Each row is a point on a tangle of strands that fork, close into loops and nearly touch. The rows are in no order.
(in the rows, 128 means zero)
Points whose rows are less than 120 apart are linked; no others are. Some points are linked to none.
Q180: 180,201,152,100,144,153,145,157,111,160,126,137,143,160,153,124,126,115,159,89,120,150,136,113,152,62,119,130,122,73,128,166,110,137,152
Q494: 159,114,113,145,180,134,92,152,141,141,148,153,125,133,117,72,183,133,118,119,102,128,127,137,100,110,121,90,54,161,127,128,116,137,165
Q741: 151,106,92,140,153,167,128,134,147,112,135,137,133,122,123,141,133,110,130,132,100,91,123,135,84,165,147,130,95,160,118,123,118,71,142
Q908: 91,154,139,109,107,162,163,113,78,118,105,123,142,127,158,169,82,116,125,122,141,140,151,124,140,132,103,119,152,85,157,148,157,130,104
Q999: 156,151,175,141,124,167,154,99,162,119,146,146,120,152,135,41,140,62,177,106,126,120,70,119,100,134,154,91,113,120,163,152,133,151,148
Q144: 151,137,132,162,111,105,128,137,92,121,115,157,156,119,119,121,140,128,151,108,121,180,142,140,129,102,112,135,130,100,100,139,169,139,151
Q443: 108,106,146,142,99,111,106,93,133,141,171,115,117,116,136,123,133,171,102,137,141,133,107,166,127,132,96,84,101,132,172,111,131,176,89
Q596: 145,142,164,134,96,180,143,152,159,136,123,133,142,171,136,110,151,75,169,119,104,145,102,95,94,117,145,80,107,97,169,148,141,64,150
Q718: 157,177,144,130,100,148,145,120,158,141,155,137,145,144,76,119,142,125,170,88,92,129,80,109,65,139,110,114,139,96,115,128,150,143,118
Q798: 114,114,138,127,97,179,119,146,119,135,142,134,140,122,113,157,153,167,98,110,88,157,141,105,75,134,84,64,102,91,146,104,145,132,102
Q462: 142,118,104,119,144,84,147,114,112,102,130,123,111,92,138,123,104,79,128,142,148,85,150,152,158,161,171,144,171,176,114,133,122,123,159
Q749: 130,115,117,123,176,168,94,155,130,126,118,163,124,146,125,98,194,106,151,125,97,143,133,145,100,130,130,118,44,167,135,130,133,99,151
Q309: 141,87,85,158,143,86,112,185,111,127,88,153,143,100,119,131,141,136,95,135,120,143,178,129,153,134,145,143,122,143,78,124,129,98,182
Q473: 174,139,89,169,129,111,144,108,135,109,98,124,125,137,103,148,121,112,177,124,136,126,110,126,153,151,180,208,191,115,43,133,105,101,150
Q344: 107,98,113,139,105,99,109,170,112,111,128,147,141,104,109,109,156,104,102,147,130,159,149,107,86,151,115,85,113,147,128,117,191,91,154
Q833: 140,93,85,157,108,121,143,124,100,102,84,141,120,97,118,144,83,119,105,150,137,133,139,118,138,162,176,182,193,164,65,129,113,91,176
Q466: 161,112,103,152,143,154,162,106,84,125,135,151,139,95,142,136,100,142,89,114,113,100,153,148,134,132,142,115,123,140,132,147,113,123,150
Q20: 157,148,111,108,142,170,152,70,143,139,171,133,127,119,109,104,113,130,124,93,113,64,97,130,72,152,103,103,123,166,150,125,123,160,103
Q150: 115,128,153,121,114,87,142,90,153,148,158,81,118,139,158,137,68,150,123,149,151,97,115,147,170,149,157,130,160,125,164,137,103,137,76
Q93: 141,121,81,141,163,154,129,148,100,120,93,153,139,76,113,161,125,198,62,112,109,109,178,122,148,121,127,165,104,142,101,123,94,139,144
Q880: 106,137,124,110,105,49,114,118,116,129,138,128,126,93,112,105,125,148,123,130,149,137,130,144,134,118,100,132,158,139,104,114,165,191,122
Q173: 132,108,87,136,130,82,135,187,108,126,88,142,138,88,115,154,108,163,66,139,137,123,183,94,166,115,130,158,162,142,84,134,118,116,194
Q160: 85,132,144,107,105,91,140,116,138,119,119,81,110,121,152,161,86,145,130,150,160,124,134,137,179,136,144,165,168,124,129,123,113,138,92
Q856: 195,136,118,169,142,111,154,107,143,126,127,104,130,134,161,148,93,97,167,127,148,93,123,147,184,140,200,166,166,95,115,149,87,88,147
Q904: 201,151,94,146,174,130,142,155,138,128,110,134,130,142,139,136,137,108,165,102,117,113,137,126,164,114,183,164,119,112,91,153,99,85,188
Q755: 201,187,128,131,140,111,150,134,154,161,155,138,132,140,112,113,124,146,154,79,105,117,108,120,121,102,114,138,136,102,93,153,114,168,144
Q31: 162,141,142,149,135,128,176,40,139,141,160,147,128,160,110,139,91,164,177,119,138,131,81,189,158,178,138,191,138,115,117,158,105,142,81
Q604: 156,155,125,101,151,126,132,204,137,148,107,119,139,163,153,142,129,102,135,125,126,103,142,96,154,92,139,126,119,119,131,157,105,78,188
Q22: 108,108,137,119,106,69,141,81,109,123,161,115,117,80,154,109,92,111,102,145,166,103,126,152,136,140,131,100,165,163,172,113,161,169,116
Q553: 151,144,125,142,130,104,149,70,130,125,150,137,123,126,129,129,96,140,163,124,140,114,119,181,157,162,147,172,150,140,112,136,119,148,102
Q161: 162,195,136,112,138,106,131,139,169,155,148,123,129,148,108,141,142,153,172,91,108,123,107,128,136,99,123,168,125,89,90,144,100,154,110
Q205: 157,168,126,140,120,120,130,154,127,123,123,148,150,137,94,111,174,109,175,92,100,182,124,112,103,110,117,118,119,93,93,134,170,116,153
Q932: 93,81,89,140,114,109,106,89,154,109,141,124,111,95,65,127,143,159,121,153,119,120,107,137,76,170,121,147,142,198,91,72,132,153,107
Q559: 126,140,130,125,152,146,105,123,132,127,139,127,126,134,134,128,143,143,142,114,115,137,133,162,137,123,126,129,91,129,133,120,102,136,107
Q172: 122,145,158,122,126,170,119,118,138,148,162,126,122,158,104,160,147,196,135,102,90,157,110,130,111,114,80,123,90,77,136,113,103,159,80
Q731: 89,75,118,125,132,86,116,117,112,107,120,107,102,98,153,146,98,129,98,177,160,109,163,162,173,150,168,145,141,182,139,112,108,127,113
Q945: 158,180,152,96,158,168,122,116,145,163,159,125,114,162,133,147,141,187,139,103,113,137,124,149,144,90,94,140,78,97,141,133,66,180,80
Q791: 111,132,156,115,145,72,92,161,113,127,133,117,137,121,172,102,135,99,133,143,153,137,154,152,180,82,131,105,125,133,133,138,138,140,156
Q485: 127,113,132,138,104,142,141,164,130,126,144,148,147,127,115,106,146,102,126,115,97,156,116,92,65,147,108,69,111,112,137,135,175,88,163
Q597: 116,106,118,123,121,70,149,121,116,103,121,109,105,110,147,137,90,53,138,159,162,98,144,142,171,155,192,150,192,150,130,128,143,106,155
Q390: 121,131,154,148,71,108,139,85,193,115,135,96,126,146,98,134,123,115,181,141,120,112,60,121,106,167,166,151,192,107,130,105,139,114,73
Q509: 107,66,120,192,96,157,117,67,85,119,80,150,115,124,103,138,116,147,134,153,133,193,112,151,129,175,160,179,167,144,95,113,124,101,103
Q116: 88,136,144,135,101,158,150,59,112,104,130,138,131,131,120,134,122,130,165,128,131,147,109,172,113,170,120,159,134,127,138,122,149,135,67
Q580: 111,142,160,105,128,105,158,101,128,152,156,101,122,137,174,127,77,129,107,135,157,99,125,144,169,109,125,99,144,112,173,146,118,159,103
Q933: 96,89,114,172,107,133,105,93,84,121,56,139,115,126,125,150,112,169,118,152,155,198,136,147,176,142,172,193,159,135,79,123,102,101,105
Q372: 176,133,98,123,133,142,131,201,163,144,113,120,144,156,131,159,147,104,126,122,101,110,134,76,115,132,146,137,127,122,114,152,119,34,186
Q229: 104,104,143,161,118,106,82,152,116,98,141,154,149,103,104,89,188,128,138,144,120,189,140,156,115,119,98,108,81,132,111,108,186,149,125
Q18: 120,141,139,61,200,136,127,153,92,148,124,142,139,124,160,96,154,104,84,121,147,105,179,105,141,71,62,99,101,156,149,142,130,172,172
Q995: 85,143,118,87,127,121,138,87,85,94,103,140,115,102,123,140,113,121,140,142,168,132,161,160,146,161,121,189,162,162,101,120,142,162,92
Q799: 105,107,146,114,135,122,103,155,141,127,143,130,125,141,152,69,157,71,125,153,136,119,128,126,102,132,124,63,91,173,183,133,163,124,168
Q664: 99,113,103,87,113,119,132,178,149,133,125,121,136,125,105,160,126,123,81,139,114,106,149,63,84,142,102,102,150,134,128,116,158,87,139
Q154: 147,171,99,98,140,99,130,130,156,140,128,119,127,121,94,148,132,166,140,112,117,105,131,119,134,123,110,187,142,128,68,120,104,164,118
Q766: 93,111,114,118,87,134,132,168,147,121,106,119,144,144,119,170,127,97,121,145,115,124,122,74,82,154,129,113,155,131,132,121,164,49,132
Q406: 90,120,109,126,83,147,126,141,145,96,103,132,126,133,99,146,138,75,157,148,125,137,109,97,84,173,148,147,160,145,120,116,178,66,125
Q8: 115,140,118,76,119,124,139,177,128,149,134,130,140,121,114,152,135,143,86,115,116,124,155,60,91,115,69,82,139,109,128,119,153,123,142
Q541: 81,146,144,110,86,87,109,96,162,123,135,118,109,133,92,135,127,179,145,138,147,151,99,134,125,151,94,159,158,126,100,109,142,174,63
Q663: 150,191,171,104,155,124,100,135,122,154,148,132,118,149,152,125,131,153,139,106,135,133,135,161,178,73,100,147,100,93,121,137,98,187,105
Q617: 196,149,96,156,134,138,145,144,151,133,133,142,149,146,98,121,157,102,179,98,97,148,115,102,93,129,146,129,119,103,91,142,138,83,175
Q91: 123,120,122,155,84,164,142,102,145,120,109,111,145,141,101,180,110,157,132,136,110,132,81,97,102,146,135,155,167,97,107,113,120,82,81
Q824: 170,105,93,160,166,81,97,184,132,133,134,132,131,117,140,110,143,124,110,129,115,120,153,142,158,118,157,115,97,147,108,143,115,116,191
Q569: 129,141,88,142,115,184,143,151,118,132,75,125,133,125,108,213,107,199,78,119,117,138,147,83,142,115,120,171,134,79,107,118,84,109,117
Q78: 96,137,123,99,127,134,139,153,105,132,107,98,131,99,148,190,97,177,77,132,150,111,177,125,175,108,102,134,134,108,153,125,98,147,119
Q134: 92,90,125,139,107,97,133,98,98,105,108,99,111,114,156,156,64,140,98,166,171,141,132,152,180,156,173,167,181,141,138,119,113,105,99
Q174: 178,135,106,119,178,128,154,155,106,163,146,155,141,115,146,89,112,119,77,95,119,91,155,91,113,89,120,89,110,143,143,161,121,151,209
Q523: 139,153,163,100,159,130,109,158,169,129,134,125,104,169,153,88,151,78,175,132,136,96,117,129,147,111,147,109,110,133,157,150,109,122,129
Q157: 131,139,172,76,185,153,145,161,78,153,122,155,145,154,171,96,124,104,101,123,143,109,161,88,148,50,94,95,112,117,160,157,117,169,181
Q482: 99,101,172,102,158,161,88,161,124,126,131,139,127,140,160,76,180,90,115,156,142,138,141,134,110,106,102,75,55,159,186,141,143,129,151
Q678: 121,89,98,159,108,170,133,101,143,120,90,111,135,136,93,186,106,159,110,138,122,122,85,89,103,160,158,172,184,130,83,116,106,66,105
Q280: 176,122,97,151,159,136,154,140,110,142,140,151,142,102,140,126,108,138,80,101,100,90,158,122,110,112,139,94,111,138,144,149,117,121,184
Q524: 147,155,139,92,177,119,118,165,159,141,128,144,115,169,141,64,154,43,156,122,135,88,116,103,110,121,134,110,114,152,138,146,132,120,186
Q429: 142,186,190,119,126,129,124,94,124,147,161,128,132,160,151,120,129,144,179,117,138,156,117,178,169,111,109,147,99,77,143,155,107,175,89
Q734: 107,129,153,80,150,92,108,187,133,157,136,97,129,142,163,119,135,117,108,132,142,113,158,110,156,79,101,83,117,128,153,140,117,135,163
Q84: 101,143,147,95,130,186,137,132,99,128,111,129,128,135,149,160,120,123,123,118,125,131,151,118,117,118,99,107,115,97,160,138,137,117,106
Q399: 152,111,100,173,117,42,111,166,141,111,120,133,129,115,100,101,154,120,145,132,128,157,124,115,140,140,149,124,157,120,65,120,159,123,174
Q125: 82,107,118,97,123,99,99,150,136,111,127,114,114,105,134,130,149,116,121,156,146,121,152,141,118,133,112,119,121,162,138,105,147,129,109
Q438: 182,178,91,127,155,111,147,147,136,119,104,135,126,128,120,144,137,108,180,106,131,123,145,127,160,120,162,194,163,111,66,148,107,104,178
Q714: 64,76,140,167,103,127,82,136,105,116,92,119,120,126,151,162,132,165,108,174,150,197,141,148,165,125,135,140,115,117,125,105,133,112,90
Q642: 97,110,126,143,94,147,105,146,138,137,124,122,130,135,90,168,156,180,104,123,89,176,123,97,81,136,81,103,121,96,108,89,145,121,99
Q703: 101,99,156,103,117,148,101,103,158,140,165,96,108,129,156,111,141,148,103,143,133,111,99,131,114,123,101,59,94,133,197,104,115,152,82
Q369: 132,130,109,126,104,72,146,154,136,135,135,106,125,116,113,127,104,108,119,121,130,106,130,94,126,132,137,104,177,117,109,128,153,123,158
Q606: 122,112,195,104,155,151,138,154,140,146,124,133,120,187,190,47,124,64,151,151,139,124,105,105,143,80,132,77,110,128,195,155,112,154,154
Q407: 158,166,98,90,167,111,132,112,155,135,147,115,111,111,113,113,143,122,138,106,131,70,128,142,119,126,116,146,128,154,104,127,105,164,131
Q887: 163,89,85,155,149,165,132,143,152,120,119,128,139,129,118,176,128,146,111,134,90,97,117,111,118,150,165,150,119,147,109,128,93,60,130
Q457: 80,94,134,138,99,101,113,75,104,136,150,122,115,98,135,144,121,191,76,160,162,150,129,153,142,142,84,103,123,139,166,94,138,195,71
Q897: 146,139,160,122,141,178,147,97,144,121,145,156,121,137,129,17,153,73,156,120,127,116,82,115,70,134,122,79,90,149,168,142,136,171,142
Q852: 112,129,174,102,157,191,88,141,108,124,136,144,128,148,164,91,168,108,127,128,132,142,137,132,122,86,96,83,49,122,178,146,122,153,115
Q629: 136,205,174,100,140,159,141,126,114,129,110,141,142,160,148,111,136,90,190,95,131,149,135,137,134,85,120,151,134,89,140,151,136,137,109
Q88: 148,136,152,145,128,150,143,95,140,109,146,131,120,132,148,77,115,51,186,113,134,108,109,138,113,155,167,109,136,129,167,150,152,117,155
Q419: 91,147,156,142,77,145,149,81,105,102,123,138,132,129,131,133,108,106,171,122,145,168,109,159,127,162,137,143,161,98,159,134,174,143,84
Q101: 143,118,127,124,162,165,119,80,102,133,153,155,121,105,141,71,146,133,102,124,130,114,130,151,104,117,96,79,71,163,173,132,132,171,118
Q380: 169,162,97,100,176,156,136,171,128,154,137,146,129,127,104,151,157,170,103,89,84,113,162,86,104,89,110,148,77,121,114,141,87,131,153
Q987: 138,148,135,134,90,114,140,100,148,130,163,133,136,114,90,98,135,139,133,114,112,134,93,122,73,145,98,93,146,120,127,116,168,169,121
Q217: 151,140,134,135,115,140,169,85,136,104,131,126,125,122,141,130,94,54,168,120,138,89,109,142,120,170,175,150,167,127,132,143,142,94,128
Q96: 138,142,126,104,114,147,154,93,132,131,163,134,127,114,116,98,124,108,125,109,121,94,102,110,64,150,95,81,133,150,152,125,160,155,122
Q963: 121,83,77,176,104,139,130,110,101,112,74,157,132,98,97,139,101,167,84,136,125,151,140,107,114,153,152,171,172,156,72,114,116,106,144
Q437: 179,173,121,134,136,143,156,161,91,148,102,140,151,141,149,155,114,127,142,96,122,154,159,121,162,76,127,151,122,74,110,155,122,117,151
Q602: 125,128,125,117,153,100,147,181,134,132,113,115,131,148,164,142,109,74,134,132,141,98,154,119,175,122,161,137,152,131,136,154,114,69,189
Q618: 130,102,83,159,130,143,135,114,97,126,89,147,130,98,100,164,106,202,72,125,118,126,158,120,135,140,129,164,138,147,92,122,108,130,118
Q455: 95,159,105,90,142,83,111,138,153,129,115,108,115,114,103,152,129,174,124,136,145,118,148,130,175,111,109,182,154,142,80,108,105,170,107
Q177: 135,120,123,148,136,29,105,168,134,108,134,126,119,126,124,89,149,77,155,137,145,136,145,128,153,134,158,119,140,136,100,122,168,129,182
Q912: 144,133,93,115,180,136,111,148,95,136,111,145,130,87,133,150,152,181,71,116,119,107,189,141,157,98,106,142,65,151,129,124,90,153,142
Q46: 162,127,174,104,180,171,150,160,100,151,116,146,122,176,192,53,121,84,130,135,134,114,127,97,140,70,115,93,99,116,169,161,103,164,162
Q829: 106,113,141,135,138,70,97,185,103,118,105,119,142,115,156,135,143,123,126,152,145,159,170,157,191,86,135,132,135,111,116,133,141,116,145
Q66: 94,99,103,131,119,144,135,81,65,84,101,160,125,84,130,143,103,124,100,141,150,134,162,148,121,168,130,157,148,169,114,117,154,140,112
Q518: 96,101,99,118,116,118,94,124,130,114,127,136,118,103,88,119,170,131,120,141,120,131,128,135,77,146,102,123,95,187,117,88,156,134,122
Q143: 130,93,111,130,158,132,122,96,112,129,149,129,114,87,154,82,143,122,93,136,141,108,137,157,113,131,115,72,89,183,181,117,130,143,148
Q151: 120,132,148,106,149,169,118,140,102,127,124,133,126,137,167,125,120,119,119,123,124,129,152,141,141,104,116,96,92,125,166,140,118,133,123
Q979: 122,117,192,113,130,130,118,140,123,151,152,112,130,146,182,65,117,105,127,144,143,127,106,124,142,78,113,55,115,121,195,141,126,175,138
Q659: 100,136,148,95,113,51,128,87,111,133,154,114,122,96,141,120,108,128,110,147,178,117,148,156,155,111,92,130,154,148,142,114,163,203,108
Q249: 150,138,93,125,126,171,146,158,143,132,107,125,150,144,116,180,119,137,119,115,96,107,121,82,115,130,141,145,135,106,105,132,116,66,135
Q465: 184,125,112,128,169,123,120,152,130,152,151,152,134,128,124,60,151,134,102,96,102,124,132,107,102,94,117,76,77,154,125,130,124,159,183
Q335: 133,151,130,93,125,175,130,164,116,156,144,137,137,141,117,156,147,156,83,98,98,144,148,70,77,114,60,74,98,90,134,118,139,136,127
Q246: 75,87,126,130,79,130,135,109,118,93,122,128,116,113,129,137,106,82,132,155,138,130,118,122,113,154,165,129,166,138,146,115,174,100,110
Q417: 63,79,135,160,88,107,110,68,98,117,131,129,117,105,126,140,97,178,100,169,166,173,120,170,136,159,122,134,133,140,152,99,148,167,62
Q706: 121,100,102,151,134,152,143,105,54,103,106,168,142,81,141,152,100,133,94,130,135,131,188,155,137,152,136,144,142,143,129,140,146,126,135
Q902: 130,130,133,124,158,202,137,89,144,122,150,122,133,154,87,140,157,146,148,99,80,108,89,144,61,153,113,134,78,147,137,111,105,116,92
Q340: 144,152,164,124,113,151,114,170,146,160,147,116,132,160,134,135,159,167,145,103,93,158,110,116,118,83,97,94,98,69,136,131,106,141,101
Q290: 155,140,121,150,114,118,153,170,100,144,100,146,159,125,144,152,118,127,134,110,120,173,161,114,144,93,127,123,139,85,118,143,148,103,156
Q891: 167,108,87,179,113,105,145,101,125,114,105,128,122,106,120,140,95,109,145,133,134,128,121,137,151,157,186,171,192,132,60,140,117,97,161
Q16: 155,132,109,135,163,170,152,61,144,127,158,134,133,135,94,143,125,148,128,106,95,68,96,151,86,159,125,147,113,157,120,123,92,132,98
Q83: 63,83,146,165,81,117,88,93,98,115,110,127,116,123,115,147,129,186,107,168,149,200,123,148,138,145,118,150,128,117,124,107,151,153,68
Q153: 105,136,129,85,141,118,143,174,126,154,129,101,128,127,152,162,104,143,78,129,133,90,156,95,157,90,106,103,139,110,155,134,103,129,146
Q954: 160,163,147,141,126,136,153,100,157,146,134,99,128,161,148,170,99,160,167,121,125,127,106,160,181,125,150,170,134,76,129,140,74,114,90
Q341: 96,138,143,140,70,145,164,93,96,115,104,121,135,136,148,164,85,118,148,142,149,154,121,139,143,138,139,142,182,86,144,135,152,103,83
Q394: 98,126,107,137,101,164,120,147,114,131,78,124,138,131,106,189,124,200,75,123,121,170,150,85,144,127,85,152,149,83,104,100,103,127,97
Q30: 131,155,155,129,158,126,95,140,148,116,130,117,118,144,141,112,160,114,185,122,124,137,124,165,150,120,142,136,86,127,127,135,114,135,116
Q392: 75,129,137,111,144,125,117,159,89,125,85,107,141,110,157,189,107,174,80,157,163,142,195,131,202,98,109,154,132,106,129,115,106,139,117
Q119: 107,80,114,111,133,116,97,125,147,131,158,127,109,110,151,63,166,88,107,162,146,102,121,147,93,143,122,59,79,204,190,107,154,122,151
Q917: 115,130,169,111,112,121,114,138,196,143,167,85,105,150,150,108,135,127,138,134,122,92,93,125,131,117,137,80,121,111,182,119,110,133,89
Q841: 150,172,180,144,125,144,149,44,141,144,165,144,122,160,139,109,103,139,183,115,143,140,85,201,157,155,134,150,109,98,160,161,113,157,79
Q259: 196,168,127,124,195,137,123,146,89,148,143,162,138,134,144,80,144,118,149,89,117,138,147,138,142,72,133,134,80,126,118,161,115,172,163
Q994: 83,122,159,148,71,111,99,153,174,106,139,102,133,139,117,122,171,105,179,147,129,178,96,129,120,126,132,112,118,93,145,122,166,103,113
Q250: 116,111,120,114,125,88,141,162,132,109,112,104,124,135,169,150,100,52,138,159,154,97,144,126,169,142,187,145,183,133,145,141,133,70,166
Q502: 77,106,136,140,114,170,139,68,129,98,124,134,124,131,78,148,136,146,153,131,123,144,95,161,82,184,115,158,121,141,123,99,132,130,75
Q114: 179,151,134,167,115,136,164,108,168,141,102,88,136,150,157,175,98,129,160,137,141,118,101,133,190,128,187,170,168,86,117,139,75,72,105
Q75: 72,75,113,143,104,130,112,119,108,107,69,106,111,118,138,169,86,153,99,175,164,159,139,123,179,150,182,185,177,150,102,122,97,86,119
Q351: 202,152,107,147,152,169,154,146,149,142,134,155,151,156,115,107,138,92,144,86,81,119,105,79,73,127,145,113,104,108,120,157,139,81,175
Q359: 125,105,133,145,95,99,151,66,126,117,170,120,115,108,131,104,91,91,125,139,156,92,106,160,118,174,166,107,158,160,169,116,154,151,106
Q338: 138,103,118,120,160,98,121,118,139,107,150,112,100,115,145,94,131,63,141,150,146,80,129,161,149,157,171,115,127,179,144,128,122,122,152
Q373: 112,128,162,149,63,129,138,100,179,115,158,104,125,138,116,126,121,107,161,134,124,111,72,121,100,155,160,107,157,101,162,121,156,112,87
Q942: 71,106,123,113,124,109,98,193,102,113,78,118,143,126,147,171,125,145,97,157,150,156,177,123,180,101,119,139,125,110,121,120,133,98,134
Q185: 139,144,113,142,124,138,137,151,140,148,96,111,136,124,132,194,100,210,99,127,124,140,131,123,182,103,138,172,139,70,114,128,72,120,115
Q261: 175,142,141,132,125,173,151,151,141,142,146,145,144,154,129,87,138,72,161,101,102,134,106,91,62,138,138,76,104,109,152,152,159,94,176
Q318: 175,132,95,135,156,80,113,148,144,136,145,123,117,101,130,109,129,131,123,113,129,89,146,136,141,123,142,127,128,146,97,128,114,150,172
Q326: 93,102,150,163,100,103,74,147,155,106,148,122,132,118,103,97,184,121,155,145,122,175,110,155,108,131,115,102,87,126,133,102,161,137,128
Q896: 128,105,101,155,104,77,106,133,162,111,129,119,111,118,85,116,143,121,145,130,113,135,102,123,112,158,147,135,154,149,68,107,141,123,142
Q573: 120,127,143,164,84,129,140,80,179,126,114,98,128,163,87,171,115,154,159,139,129,126,48,115,110,154,144,182,185,111,96,109,109,102,70
Q539: 105,68,115,193,95,165,121,74,125,107,86,133,116,146,83,157,108,137,133,149,118,155,97,129,114,174,167,176,169,150,87,112,113,72,102
Q724: 125,181,156,99,114,117,139,124,126,128,137,131,135,131,141,105,118,93,166,106,138,126,120,130,128,114,120,121,144,109,131,147,152,147,119
Q391: 119,150,181,91,126,132,147,106,119,159,154,113,121,140,172,109,93,129,104,120,149,97,119,115,153,89,99,77,140,97,194,144,120,182,118
Q971: 118,154,125,109,131,105,150,63,93,114,124,145,118,117,125,134,88,158,142,143,169,138,134,186,182,162,128,209,158,150,104,138,121,165,86
Q439: 130,142,183,142,78,127,129,112,175,140,168,107,123,151,120,117,128,124,155,115,115,128,71,132,103,136,139,82,129,92,171,135,133,136,96
Q323: 71,75,112,108,123,74,99,145,115,112,121,101,108,99,159,142,132,115,84,180,158,119,167,144,156,126,139,120,133,181,149,92,147,129,128
Q853: 88,100,130,143,105,106,84,168,91,106,112,155,154,107,119,118,178,118,108,154,130,181,170,122,107,128,93,105,91,140,117,118,200,111,134
Q58: 152,144,101,103,188,159,108,171,106,147,127,152,131,119,128,135,162,157,84,102,110,123,181,107,134,81,116,123,61,136,123,139,94,137,157
Q955: 104,121,96,115,125,86,109,164,117,126,92,113,125,88,107,149,112,184,76,149,147,129,165,107,158,110,105,174,153,140,88,111,117,156,136
Q696: 119,107,98,157,121,90,116,100,147,115,138,123,114,111,66,120,131,156,134,131,111,133,98,143,93,164,133,165,158,170,64,93,125,149,110
Q600: 70,111,119,144,103,160,102,124,116,127,100,126,122,137,97,186,136,196,80,137,119,171,140,96,114,150,83,132,127,103,114,92,129,137,75
Q343: 123,153,122,115,119,60,104,143,128,123,141,132,130,99,91,96,162,127,136,124,139,149,130,125,109,124,87,119,133,142,80,104,180,172,127
Q657: 148,127,148,106,156,170,136,89,125,130,158,154,115,125,142,22,155,96,123,124,138,115,92,126,91,116,95,74,85,169,170,130,136,201,137
Q998: 112,135,136,68,176,87,118,168,116,147,126,128,141,108,141,114,161,116,84,129,150,95,182,106,141,73,77,101,113,166,139,133,144,152,178
Q408: 116,128,143,76,163,96,94,188,143,128,134,131,124,164,140,66,173,58,131,155,143,115,144,118,111,129,115,108,106,178,155,134,159,111,184
Q948: 134,88,104,127,157,145,108,119,148,110,141,131,104,124,137,101,140,76,139,139,125,81,127,163,119,174,168,120,99,192,145,121,116,88,154
Q352: 182,172,127,106,129,140,151,131,154,160,163,132,132,145,102,105,131,123,141,77,96,107,101,82,72,113,109,107,143,101,106,139,129,150,135
Q192: 129,143,148,116,110,195,143,149,123,137,116,134,142,162,143,148,135,104,155,101,104,150,114,106,97,115,124,99,118,84,160,145,130,80,112
Q561: 161,116,120,188,150,138,129,114,161,145,149,113,137,158,75,168,153,181,146,106,78,134,77,142,101,117,129,162,101,106,90,107,82,99,105
Q6: 136,124,130,149,145,183,129,123,163,131,142,123,136,164,68,155,171,160,155,98,68,132,85,125,69,123,105,142,84,120,120,100,101,109,94
Q762: 95,85,113,138,73,118,147,66,119,97,153,122,112,104,115,123,85,104,111,152,145,116,100,135,92,177,158,129,176,163,144,101,174,135,100
Q805: 144,146,130,143,125,155,144,100,139,143,129,94,137,157,135,190,91,206,135,136,125,133,109,151,179,133,141,181,133,77,117,138,70,107,70

A piece is two or more points that can be reached from each other along the links. Count, over all rows, the pieces, the separate loops (a circle has one, a figure eight two, a Y none), the forks (points with three links) and the tips (points with one).
pieces => 7
loops => 4
forks => 7
tips => 13

How many points has the smallest loop of links through each point below? Write none if it is on no loop.
Q791 => 7
Q154 => 8
Q482 => 9
Q250 => 11
Q18 => none
Q22 => none

Name the points in between on the shortest way along the links from the first point to the second, in order.
Q917 / Q539 => Q439 Q373 Q390 Q573 Q91 Q678
Q150 / Q696 => Q160 Q134 Q731 Q323 Q125 Q518 Q932
Q657 / Q116 => Q101 Q143 Q119 Q799 Q482 Q852 Q151 Q84 Q908 Q341 Q419
Q659 / Q600 => Q22 Q359 Q762 Q246 Q406 Q766 Q664 Q8 Q335 Q798 Q642
